Each scene shows the same named points in several views. A view is turned or mirrored, and shifted as a whole, has a little noise and may leave points out.

Scene 1
View 1
<141>: [-23.4  33.5  14.1  -0.1 -10.6   0.4  -4.2  33.8  12.0 -20.3   6.8 -16.4
  -2.1 -13.8  -8.1  -7.3 -32.6 -25.1 -21.0  17.1   3.7  20.4  10.5   4.2
   8.4  24.7  23.3]
<296>: [ 16.6  15.1 -14.6 -45.2  25.1 -23.3  -9.7 -15.3 -13.8  -7.8   0.3  11.6
   6.5  -0.6   7.9  26.8  -1.6  -9.9 -13.1   7.1 -19.8   9.7   9.2  -9.8
 -30.3  -2.7  27.7]
<282>: [ 21.2  -7.6   5.5 -12.2   9.1  29.7  -0.9 -19.7 -16.4 -10.5 -30.3  22.9
 -11.7  12.3 -24.7  11.4   9.8  18.4 -31.2  10.3  20.1  13.1  24.3   2.8
 -21.1 -11.3  -8.5]
<234>: [  9.0  13.1   3.3 -11.3  14.3 -17.5 -21.0   6.6  18.4  -8.2   6.9  13.6
  -3.1  -9.9 -10.3   1.2 -16.4 -21.8   1.9  -3.5 -33.7  -9.7  16.0   4.3
 -26.9  12.0  14.3]
<276>: [ 11.7   3.6   3.6 -10.5  11.9  -3.1 -16.2  -2.5  11.7  -6.2  -2.7  22.3
  -6.2  -2.6 -19.1   0.5 -13.8 -12.7  -3.5  -7.3 -27.4 -13.8  21.2   4.6
 -25.8   7.4   4.3]
<214>: [ 20.0   4.7  -7.9 -32.8  17.3   5.2  -2.6 -21.0 -22.0 -11.3 -17.8  19.7
  -2.7   9.3  -7.4  21.0   7.7   2.3 -25.7   7.6  -0.7  12.2  20.1  -5.3
 -24.4 -10.5   5.7]
<224>: [-13.5  34.6  -5.2 -29.9   1.8 -13.4   1.4  14.4 -11.7 -18.3   4.4 -14.3
   8.7  -6.9  11.9  15.1 -18.9 -20.8 -26.6  20.5   2.8  31.1   4.4  -8.4
   1.2  11.0  36.4]
<308>: [-15.8  27.3  10.7  -6.7  -3.2  -3.4   1.8  20.7   3.8 -18.9   0.4 -19.3
   1.7 -10.0  -0.5   5.2 -24.3  -8.2 -21.8  23.0  14.2  30.2  10.4  -0.6
   2.1  18.9  28.5]
<5>: [  7.0  10.8   1.7 -17.6  11.6  -8.8 -10.6   0.1   1.4 -11.2   0.7   3.8
  -0.8  -4.9  -4.5  10.6 -12.6 -12.5 -11.5   6.5  -9.7   5.7  16.4  -0.7
 -21.1   7.0  20.8]
<237>: [  6.6   2.1  16.9  10.7   8.3  10.9  -8.1   3.3  10.9 -11.6  -6.0   3.9
  -9.2  -5.5 -18.7  -0.8 -13.9   2.3 -11.3  10.5   8.5   7.4  23.8  10.5
 -18.6  10.5   8.4]
<14>: [ -7.2  14.5   9.2  -3.1  -9.3  23.9  -1.2  15.0  -2.2 -19.1 -10.9   8.8
  -8.8  -1.0 -25.1  -9.2 -17.5 -13.9 -28.5   6.4   6.3  10.2  17.8   5.0
   0.9   6.2  -2.0]
<61>: [  9.1  -6.3  26.0  28.1   1.6  22.6 -14.0   6.9  23.9  -9.7 -15.9  12.4
 -16.7  -5.0 -38.5 -13.7 -15.8   6.7  -9.3   0.7   5.6  -8.1  32.5  17.0
 -18.8  10.5 -11.9]
<8>: [  6.2  25.2 -14.1 -53.4  11.8  -7.6   8.2 -13.6 -34.1 -17.7 -11.6  -0.5
   6.6   5.6  12.8  35.7   2.6  -3.8 -39.0  24.9  14.8  38.6   5.6 -16.5
  -5.1  -5.9  29.7]
<12>: [ -3.2  10.5  14.8   5.0  -8.3  35.8   9.3   4.3 -14.0 -19.6 -25.6  -5.8
 -10.2   5.8 -22.9  -0.6  -3.7  13.5 -43.1  23.8  45.6  35.5  22.4   2.2
   7.5   3.5   2.7]
<26>: [ 33.0 -15.2   9.4   1.6  29.9 -11.0 -17.6 -19.8  16.5  -2.4  -3.2  18.2
  -7.1  -4.8 -16.1  15.3   1.0  12.8   7.6  -1.8 -19.4 -13.4  28.8   9.6
 -48.8   3.8  13.1]
<248>: [-17.5  27.1  15.0   7.2  -3.9   4.6   7.5  24.0   5.0 -21.5  -0.6 -28.9
   0.1 -12.0  -1.4   6.9 -24.9   1.1 -27.7  30.4  35.7  41.8  10.3   1.9
   8.4  20.0  31.8]
<255>: [ -1.1  10.9  16.3   9.6  -3.5  15.8  -9.9  14.6   9.5 -15.8  -8.9   5.2
 -11.0  -5.4 -25.7 -11.2 -19.6  -7.1 -18.3   7.5   8.1   5.7  22.7   9.4
  -8.2  11.8   2.6]
<80>: [ 10.9   5.2   7.0  -8.6   4.4  19.3  -3.9  -6.6  -7.3 -12.6 -19.5  13.1
 -10.8   4.1 -20.7   4.3  -2.7   6.1 -24.3   8.0  12.5  11.2  21.9   2.5
 -11.7  -0.3   2.4]
<230>: [ 13.2   5.6   4.6 -14.0  16.8   3.7   3.1 -11.8  -9.5 -13.1 -11.8   0.5
  -0.8   3.3  -4.0  21.7   0.1  15.3 -20.9  19.8  19.7  23.8  16.2   0.8
 -17.6   1.4  20.8]
<269>: [ 11.5 -10.7  30.5  36.6   4.9  22.9 -18.4   8.3  31.6 -13.2  -9.8  13.3
 -20.8  -8.6 -40.3 -21.2 -19.4   4.0  -0.2  -2.3  -5.4 -17.7  33.4  20.5
 -21.9  13.5  -9.8]
<45>: [ 10.3  14.2  -9.3 -39.0   2.2  18.8  -2.2 -14.7 -32.6 -13.1 -22.0  25.4
  -2.8  16.4 -15.2  13.3   5.5  -4.9 -39.3   6.8   5.4  17.0  14.1  -6.2
 -10.3 -12.4  -1.0]
View 2
<5>: [-32.7  -3.5  16.5   5.2   4.6   7.4  26.9  14.8  10.5 -24.5   6.0 -13.8
  18.2  14.9   3.2  18.7  -8.5 -22.5  -2.9  -4.8 -16.8   6.6   1.5  19.4
  11.6  10.0  17.5]
<276>: [-20.9  -2.1   5.7  18.3  -1.1 -11.6  23.4  16.9  -3.8  -8.1   0.8 -28.3
  24.3  10.2  -0.1  14.2 -13.2 -22.9  -0.9  -7.8 -17.0 -12.7  15.2  12.5
  16.5   5.5  11.5]
<61>: [  0.0  -6.1 -17.7  23.6 -18.3 -35.7   0.4   0.3 -28.3  13.6 -20.2 -20.2
  19.2  -4.6  -4.0  12.7 -19.2 -12.6 -12.1  -6.7   1.6 -25.7  29.9   8.9
   8.4  -2.1  17.4]
<26>: [-25.1  -8.3  -5.5  32.6   2.0 -30.6  33.5  11.0  14.6 -20.1 -26.3 -29.7
  17.1  18.2 -11.8  18.2   4.1 -35.0   5.1  -8.9  -0.4 -32.2  10.4  19.0
  34.1  10.6  25.9]
<234>: [-29.7  -2.7   7.5  13.2   2.7  -4.9  32.4  19.3   1.8 -12.6   0.6 -27.2
  26.8  13.0  -1.2  12.3 -13.9 -19.6  -8.5 -10.3 -29.0  -6.6   6.4  15.8
   7.6   5.6  19.1]
<8>: [-46.8  -3.5  23.9  -5.9 -10.8  36.8  -4.6  -4.8  23.6 -30.7   9.3  20.3
 -12.2  10.5  25.5  38.4   5.1 -27.7  15.4  19.9  24.4  32.8   4.1  24.4
  34.9  11.7  14.0]
<296>: [-45.2  -3.9  21.9   6.1   3.8  18.0  28.2  16.1  25.5 -33.1   6.3  -8.5
   9.2  19.7  12.9  27.1   6.1 -36.3  12.3   3.8  -3.6  10.4  -3.2  25.0
  33.1  14.3  13.6]
<230>: [-28.5  -9.1   3.7   6.7 -13.9  -3.3  -2.5 -11.1  13.3 -17.2 -17.5   9.6
  -5.3   6.6   7.0  29.8   1.5 -26.4   5.8   8.7  23.2   5.6  12.2  26.8
  30.1   7.4  27.5]
<214>: [-30.7  -7.7  11.3  16.7 -12.6   5.5   5.5   5.9   8.9 -19.9  -1.7  -5.6
  -0.5   9.9  14.1  33.4   4.2 -33.9  18.2  15.7  21.2  -2.1  15.5  15.6
  43.0   9.2   0.5]
<14>: [-12.3  -3.6   0.9   5.8 -24.6  -1.0 -12.2  -2.6 -28.1  10.4   5.8  -5.8
  12.5  -8.1  12.4  21.1 -23.6  -6.3  -9.3   7.2   0.5   6.0  25.5   9.8
   4.7  -4.9   6.8]
<141>: [-20.2   1.0   7.7 -16.0 -15.8   8.7  -3.0  -7.6 -15.5   3.3   7.1  11.4
  13.9  -6.3   7.7  13.8 -28.4   2.7 -31.3  -4.7 -23.5  24.9   7.6  21.7
 -22.8  -4.3  34.3]
<282>: [-17.7 -11.4  -6.9  27.7 -22.5 -14.6 -12.4  -3.9  -9.3  -2.8 -15.2  -6.4
  -4.8  -1.1  10.4  33.7   0.7 -29.4  15.5  14.0  39.7 -12.7  29.8  12.0
  41.8   8.6   2.8]
<308>: [-28.5  -1.8   7.6 -15.6 -14.9  14.8  -8.1 -13.0  -5.5  -4.6  -2.2  19.6
   5.2  -3.0   9.0  19.5 -18.6  -3.2 -21.8   0.3  -7.9  26.9   6.3  26.7
  -8.8  -0.8  37.3]
<45>: [-26.2  -6.7  14.5  13.1 -17.9  15.8  -7.8   3.6  -3.1 -12.3  11.0  -5.4
  -2.6   2.6  22.8  36.8  -5.3 -27.2  18.4  19.9  28.9  10.2  21.0   7.1
  38.2   5.9 -10.2]
<269>: [  4.9  -6.2 -20.9  28.6 -12.7 -45.0   8.7   1.2 -32.8  15.3 -19.3 -28.9
  26.3  -4.5 -12.0   7.6 -23.3 -12.6 -17.0 -11.9  -9.0 -34.0  31.3   5.9
   3.2  -3.3  21.9]
<12>: [-13.2  -7.9  -7.7   2.9 -33.5  -1.3 -35.9 -22.7 -20.6  10.0 -11.8  19.2
 -12.5 -12.1  17.9  31.8 -13.7  -8.7  -2.8  17.9  37.3  11.6  30.8  13.6
  17.7  -5.1  17.2]
View 3
<282>: [-20.7  12.1 -33.7  -4.8  11.8  -5.9   1.0   5.3   0.5   5.6 -18.0  14.2
   4.2 -30.8 -24.2  19.4   8.3  31.5 -16.9  -6.4  20.2 -10.4 -23.7 -31.1
  14.1   2.3  -4.0]
<8>: [-20.5 -34.3 -40.3 -13.4  29.8  -6.2 -21.4  28.3  -6.9  -5.2 -32.0  37.5
  21.4 -13.0 -15.1 -14.3  -4.9  28.4  17.4  -7.6  24.2   2.7  11.2  -1.1
  25.0  41.3  21.2]
<26>: [ -8.0   3.9  -1.6 -31.3 -15.8 -16.5  42.9  -2.6   4.8  35.7  11.8  15.8
   2.9 -45.9 -30.3  17.8  13.2  14.4 -15.1 -27.1  14.6  14.7  -3.0   2.6
  16.7  15.7  -4.0]
<276>: [ -8.1  -5.0  -4.2 -18.8 -17.1  -1.8  26.4 -14.1  -1.6  18.9   3.6  20.4
  -7.2 -27.0 -19.2  14.4  14.4   8.8  19.4 -27.9  -1.5  -1.6   6.6   4.0
   8.5  16.6 -14.7]
<14>: [-10.2   4.4  -5.8   3.0   3.4   4.2  -4.4  -6.7 -10.8 -10.8  -7.1   8.6
  -3.4  -3.9   3.6  10.7   5.6  22.8  25.0  -8.1 -11.0 -26.6  -3.9 -15.2
   3.5   1.8  -8.5]
<237>: [ -7.0   6.2   6.0  -8.7  -3.6  -9.5  16.1  -3.7  -3.5   4.8   4.3   0.3
   0.8 -20.0  -2.2   9.0   1.0  26.3   6.4  -9.5  -1.7  -9.7  -4.4  -4.6
   8.0   6.1  -0.1]
<80>: [-15.0   6.6 -20.6  -5.5   7.0  -4.0   5.3   2.6  -3.9  -0.8  -9.7  12.3
   3.2 -19.0 -11.4  10.7   8.3  25.9   3.1  -8.1   9.7 -13.9 -11.0 -18.9
   9.0   7.7  -4.9]
<45>: [-19.0 -11.9 -49.6  -3.4  15.5   3.0 -14.3   3.6  -5.2  -5.9 -31.0  32.7
   4.3 -12.5 -23.0   9.0  10.5  24.2  10.3 -12.8  14.9 -11.6  -5.2 -20.8
  16.3  20.6  -4.2]
<269>: [ -3.0  39.7  16.3   1.4 -23.9  -2.7  34.7 -30.5  -3.9   9.5  19.5 -13.6
 -16.6 -25.0  -2.3  35.3  14.6  23.1   2.3 -16.0 -17.5 -27.7 -19.9 -21.9
  -7.2 -21.7 -28.9]
<296>: [-15.6 -33.0 -27.4 -26.4   1.7  -7.0   9.0  10.9   0.6  16.0 -11.5  40.3
  11.6 -25.4 -27.9  -4.3   8.8  10.2  17.6 -25.5  19.3  17.7  17.7  13.1
  23.0  44.6   4.3]
<224>: [-13.2 -35.3  -6.0 -12.7  12.4  -4.7 -14.7  15.2 -11.9  -8.9 -13.8  22.7
  16.2   1.4   6.6 -21.3  -8.7  21.5  41.0  -7.6  -3.0  -5.4  23.3  15.2
  12.3  40.0  16.3]
<255>: [-10.2   3.7  -4.5  -6.5  -3.1   1.1   6.5 -10.4  -7.5  -3.0  -3.3  10.7
  -6.2 -11.6  -4.3  10.3   7.5  19.2  22.0 -12.4  -9.7 -17.0  -0.9  -8.9
   3.2   9.7 -10.5]
<308>: [-10.6 -17.1  13.1  -8.6  10.2  -9.0  -7.9  11.3 -10.6  -8.3  -2.0   4.5
  11.9   0.2  17.1 -15.2 -13.0  28.0  33.3   0.3 -11.6 -16.0  13.3   9.6
   6.9  23.5  15.3]
<248>: [-10.0 -13.1  21.0  -4.8  19.4 -12.2 -13.4  20.4 -13.3 -17.8  -0.2  -4.4
  19.0   0.8  28.2 -19.9 -18.5  39.7  24.3   9.2 -10.9 -17.0   7.3   4.8
  10.2  18.6  25.6]
<12>: [-18.9  11.3 -14.7  11.5  24.1  -4.1 -17.5  11.9 -11.2 -20.7 -18.7  -1.8
   9.4  -6.4  10.4   2.1  -6.8  45.1  -1.1  10.1   2.1 -29.2 -19.9 -30.3
   6.0  -3.4  10.0]
<61>: [ -3.8  26.9   7.7  -9.0 -17.5  -5.8  34.4 -20.6   0.0  14.8  14.5  -2.9
  -8.7 -32.4 -14.8  28.9  16.0  19.5  -8.4 -17.6  -4.2 -14.1 -16.4 -18.0
   1.6 -11.2 -16.6]
<230>: [-16.0 -10.0 -18.0 -13.4  14.9 -14.2  -0.9  19.2  -6.0   5.7 -11.1  14.9
  16.2 -25.0  -9.9  -3.2  -1.3  31.6  -6.4  -4.1  15.1  -1.3  -3.8  -7.2
  17.4  20.3  15.7]
<141>: [ -7.3 -14.6  20.6  -5.7   1.5  -2.5  -4.4  -1.3 -14.0 -12.8   2.4   1.8
   6.5   7.6  24.5 -10.8  -8.0  21.7  46.0  -5.2 -23.8 -19.3  16.3  12.2
   1.1  19.5   1.8]
View 4
<237>: [ 17.0  -2.9   5.8  -9.4  -4.4 -11.4   2.0  -4.9 -12.2 -14.8 -17.5  -6.1
   6.4 -11.2   3.6 -11.9 -15.6  -1.3  12.6  -9.2  -4.7 -17.0   8.7  -6.6
  -3.8   0.0   1.8]
<214>: [-16.1  -6.0 -13.4  -1.7   1.2 -17.8  -2.3  10.1 -13.1  15.5   6.2 -25.8
  -9.0  -1.7  -3.3 -22.1 -24.1   0.5  18.3 -25.9  10.6  -5.0   6.3  34.7
 -14.4  -5.9   3.9]
<61>: [ 41.0   3.9  29.3 -19.1  -4.6 -21.5  -1.8 -10.0 -11.8 -13.7 -25.5  -9.9
   4.1 -17.0   9.6 -18.8 -13.5   5.2   9.0 -10.4  -9.0 -10.2  17.4 -13.8
  -2.5  -8.3 -22.0]
<45>: [-25.9  -6.7  -2.1  -6.4   9.5 -14.2  -6.0   5.1 -12.7  12.2  14.7 -22.8
  -4.7   6.0   3.5 -10.5 -12.9   0.0   7.6 -41.4  14.1   3.0   5.2  43.0
  -9.2  -2.3  -5.5]
<230>: [-17.4 -16.6 -14.9  -2.3   0.7 -13.4   2.9  13.7 -20.7 -10.9  -5.4 -15.9
  -4.3  -0.9   0.2  -8.5 -26.7   0.7  12.2 -11.7   1.2 -18.2   5.5  18.9
 -13.3  13.5  13.5]
<26>: [ 29.9   0.6 -14.2   4.9 -16.1 -20.6   0.3  -1.7 -11.5  14.0 -25.9 -28.7
  -9.8 -25.4 -10.8 -43.7 -38.4   0.3  40.1   3.3  -1.2 -15.0  16.8   2.2
 -10.3 -19.1  12.0]
<308>: [-15.3 -11.9  -6.4  -5.3   5.7   3.3   3.3  -8.4 -16.0 -26.3  -1.5  10.1
  20.0  -1.5  10.2  12.1   2.7 -17.7   0.2 -14.0   1.0 -19.5  -4.0  -7.4
  15.2  15.3  26.2]
<282>: [  1.1  -6.9   6.3 -19.5   3.1 -27.7  -3.1  16.6 -20.2  -3.2  -2.5 -26.5
 -15.3  -3.3   4.6 -21.6 -25.9  16.5   4.8 -27.2   1.9  -4.4  16.7  30.1
 -27.0   0.1 -21.3]
<141>: [ -5.6  -3.2   2.7  -3.1   1.4  10.4   0.9 -19.6  -7.3 -13.7   0.0   8.2
  24.2  -4.4   9.7   6.3  13.3 -21.6   3.5 -18.8   4.6 -16.0  -1.1  -8.5
  23.7   1.9  19.7]
<276>: [ 24.0   6.4   0.2   5.8 -10.8  -8.0  -3.6 -20.6  -7.0  16.3 -10.0 -17.0
   5.1 -18.0  -4.7 -30.1 -12.5  -9.7  29.8 -14.7   5.7  -9.1   9.3   1.6
  11.5 -24.4  10.6]
<80>: [  0.6  -4.8   6.0 -11.1   2.4 -16.9  -0.3   4.0 -13.7  -3.5  -2.1 -15.7
  -2.2  -5.8   5.9 -13.5 -14.5   3.8   8.0 -25.2   2.2  -5.7   9.1  14.3
 -11.0  -1.9 -10.8]
<8>: [-53.2 -18.4 -34.2   8.0   9.0  -3.0   0.8  12.7 -19.0   3.5  18.5 -14.6
  -1.3  14.0  -0.2   0.1 -15.7  -7.3  10.7 -33.1  15.5 -12.1  -7.0  45.1
  -4.4  16.3  32.5]
<224>: [-31.4 -13.0 -22.4   7.1   5.1  11.3   4.2 -10.5 -12.5  -9.8  10.7   4.1
  18.0   1.6   5.4   8.7  -1.7 -24.9   8.4 -20.7   9.7 -16.8  -6.9   9.6
  19.4  14.0  41.6]
<5>: [  2.3  -4.1 -15.4   4.6  -3.1  -1.5   0.4 -11.7  -9.1   4.3  -6.6 -13.4
   7.8  -9.8  -0.1 -16.4 -14.6 -13.1  23.6 -15.9   5.5 -11.9   5.4   7.9
   8.8  -6.9  23.3]
<234>: [ 16.7   5.0 -13.1  11.2  -9.6   6.1   2.9 -28.5  -3.5   7.2 -13.6  -3.8
  13.4 -21.1  -3.8 -20.9  -6.7 -23.8  29.4  -3.5   4.8 -18.1   6.2 -13.5
  24.1 -16.9  33.1]
<248>: [-17.0 -18.4  -5.9  -7.8   6.4   0.4   5.6  -0.3 -20.0 -45.2  -7.8  15.2
  20.9   3.8  14.1  21.4   1.3 -11.9  -9.4  -8.9  -4.3 -25.3  -4.3  -8.7
  10.8  30.2  23.3]
<269>: [ 56.2   9.9  35.4 -19.9  -8.7 -17.6  -0.5 -15.4  -9.5 -14.6 -31.1  -9.7
   6.6 -24.8   8.3 -25.9 -12.6   0.3  11.9  -4.5  -9.8 -11.8  20.2 -26.1
   0.0 -18.3 -24.1]
<255>: [ 14.7   0.1  13.0 -10.3   0.8  -5.6  -3.8 -13.7  -9.5  -4.4  -2.0  -9.3
  12.0  -8.2   6.4 -10.6  -1.9  -7.3   8.6 -24.9   4.7  -7.1   6.4   3.0
   8.6  -7.3  -3.3]

Which points are out of place in each view (at most two, in the order of its rows)? Write - if all are in place.
view 1: <255>
view 2: <5>
view 3: <269>, <61>
view 4: <141>, <234>
